Each row is a point on a landscape with many peaks, with its height.
A climber steps from a point to the highest of its 4 nearest points, and stops where none of them is higher. Distance is the straight distance between rows; heights are no part of it.
Q_359: [ 94  82  93 121 152 167 134 127 119 135 170 140]  h=6.60
Q_154: [ 43  75 108 120 127 208 117 147 113 131 164 129]  h=5.28
Q_997: [143 144 125 140 147 105 122 130 132 131 144 138]  h=4.05
Q_823: [148 145 166 148 170  77  89 118 159 126 156 132]  h=7.90
Q_429: [110 114 142 155 162  98 141 145  58 166 115 107]  h=8.08
Q_230: [172 131 122 118 154 117 102 110 192 101 165 150]  h=7.54
Q_23: [172 143  93  96 101 157 144 129 159  99 109 136]  h=6.64
Q_459: [140 151 135 147 130 100 146 144  69 155  98 110]  h=0.18
Q_308: [154  84  67  68 128 210 187 114 109 111 131 112]  h=5.52
Q_44: [136 122  89 109 137 149 152 125 114 126 139 135]  h=7.09
Q_640: [ 95 102 109 132 156 143 140 129  97 147 155 134]  h=6.15
Q_972: [ 83  68  84  91 133 222 163 123  94 127 150 114]  h=5.18
Q_149: [139 132 180 166 182  61  87 136 126 147 135 125]  h=6.54
Q_159: [130  90  76 101 147 172 148 125 134 124 154 133]  h=7.30
Q_577: [119 159 162 133  38 106 115 124 171 108  73 132]  h=1.03
Q_36: [136 172 151 120  46 119 149 128 117 116  63 113]  h=1.21
Q_110: [ 63  81 119 140 163 162  97 136 140 135 186 142]  h=5.56
Q_348: [109 105 142 144 188 105  91 116 149 132 182 138]  h=5.59
Q_72: [146 152 124 115 110 133 173 117  75 126 103 107]  h=2.77
Q_141: [133 114  87  94 128 175 179 113  86 121 131 111]  h=6.46
Q_843: [181 134  92  94 117 156 129 127 191  97 122 144]  h=7.08
Q_183: [135 132 160 161 173  75 105 134 115 150 139 126]  h=7.00
Q_69: [140 163 134 115  50 132 136 132 156 103  72 129]  h=0.99
Q_840: [ 76  89 123 137 148 148 146 140  59 164 140 113]  h=2.00
Q_510: [131 167 155 138  57 102 121 133 142 118  74 126]  h=1.04
Q_851: [139 141 147 151 164  85 105 128 137 135 150 138]  h=5.64
Q_796: [151 167 144 108  87 134 180 120  53 128  71  93]  h=1.24
Q_825: [113 124 123 141 149 121 149 133  85 152 133 125]  h=5.15
Q_313: [153 153 142 116  73 125 103 119 206  95 100 142]  h=1.99
Q_337: [152 168 145 142 115  97 124 133 134 129 107 131]  h=2.65
Q_385: [101 109 118 144 164 126 131 130 102 152 163 134]  h=6.11
Q_572: [145 146 111  95 103 156 182 111  71 123  94 102]  h=1.90
Q_531: [134  90  74  87 134 196 180 116 105 119 134 118]  h=6.92
Q_500: [124 104 109 129 173 126 104 115 160 123 179 147]  h=6.83
Q_134: [158 157 148 128 125 103  91 113 198  99 137 143]  h=8.05
Q_362: [159 130  81  90 121 168 169 117 118 110 124 126]  h=6.84
Q_645: [168 124  87  98 132 158 139 122 157 104 132 143]  h=7.64
Q_563: [158 162 118 101  86 141 157 125 125 112  92 129]  h=5.53
Q_659: [135 165 176 142  79  88  92 122 187 110  96 133]  h=2.06
Q_190: [152 165 167 135 110  88  85 117 189 104 119 142]  h=4.78
Q_582: [ 75  86 148 173 169 119 111 157  61 179 136 109]  h=5.12
Q_136: [173 138 120 101  81 145 106 125 223  87 107 143]  h=6.29
Q_819: [ 84  95 138 163 174 117 115 147  89 168 150 125]  h=7.49
Q_667: [146 105 102 116 171 140 112 115 178 114 173 152]  h=7.10
Q_595: [140 169 179 154  87  79  95 133 162 123  89 128]  h=2.63
Q_729: [133  96  76  92 142 183 164 122 119 119 148 129]  h=7.88
Q_77: [141 160 147 127  64 114 118 129 174 108  83 135]  h=0.64
Q_111: [114 112 144 165 174  89 110 140  98 159 139 120]  h=8.12
Q_996: [154 165 142 133 102  99 105 122 166 105 113 141]  h=2.28
Q_808: [166 149 117  98  69 146 118 127 205  92  93 139]  h=4.84
Q_715: [ 86  99 130 147 154 132 143 145  52 171 133 103]  h=2.59
Q_13: [153 148 205 162 168  44  75 127 147 139 133 114]  h=6.17
Q_779: [128 135 125 135 137 123 164 133  57 149 107 109]  h=1.33
Q_315: [147 167 132 121  99 117 157 129  97 129  89 118]  h=4.33
Q_405: [172 151 125 116 112 123 112 123 185  99 126 146]  h=5.30
Q_663: [ 80  82  91 111 144 191 146 129 103 135 163 124]  h=6.20
Q_564: [121 154 185 151  54  86  90 121 191 112  80 131]  h=1.50
Q_152: [135 143 144 116  44 128 107 121 213  94  83 139]  h=2.07
Q_565: [147 164 181 160 131  65  97 135 136 138 105 126]  h=4.42
Q_507: [141 152 116 127 125 117 153 135 101 132 117 132]  h=3.50
Q_726: [108 114 124 138 146 127 160 136  56 162 127 110]  h=3.25
Q_229: [ 29  80 128 130 116 206 118 155  91 143 162 124]  h=4.91
Q_679: [114 110 128 149 178 110 109 126 135 142 169 139]  h=5.69
Q_253: [ 89  91 104 124 144 164 149 131  91 145 155 125]  h=6.27
Q_233: [104  95 104 127 164 149 122 125 137 134 171 142]  h=6.40
Q_789: [132 138 127 145 149 104 134 134 106 141 131 128]  h=4.16
Q_857: [145 157 155 161 133  77 115 141 114 147 106 122]  h=3.38
Q_520: [143 170 141 124  78 123 168 128  80 127  73 103]  h=2.52
Q_677: [120 115 151 155 186  90  99 128 126 152 159 133]  h=6.50
Q_380: [137 107 135 122 186 110  89 104 183 110 193 144]  h=6.74
Q_863: [ 59  85 117 133 150 165 122 141 109 145 173 130]  h=6.06

Write out the way that a climber takes from each point below.
Q_679 | Q_500 Q_667 Q_230 Q_134
Q_572 | Q_141 Q_729
Q_789 | Q_851 Q_823
Q_77 | Q_313 Q_136 Q_843 Q_645
Q_348 | Q_500 Q_667 Q_230 Q_134

Where does a climber stop that starts at each point below?
Q_69 | Q_645
Q_840 | Q_359
Q_380 | Q_134
Q_233 | Q_134
Q_337 | Q_823
Q_857 | Q_111
Q_659 | Q_134

Call two points neighbours if one is among the 4 nearest of the other. Go from one point of each pair to the other, from neighbour to neighbour, staying as high as possible. Name the lowest point that can't be avoided.
Q_111 and Q_729 | Q_385
Q_134 and Q_645 | Q_233
Q_111 and Q_823 | Q_183
Q_729 and Q_645 | Q_44
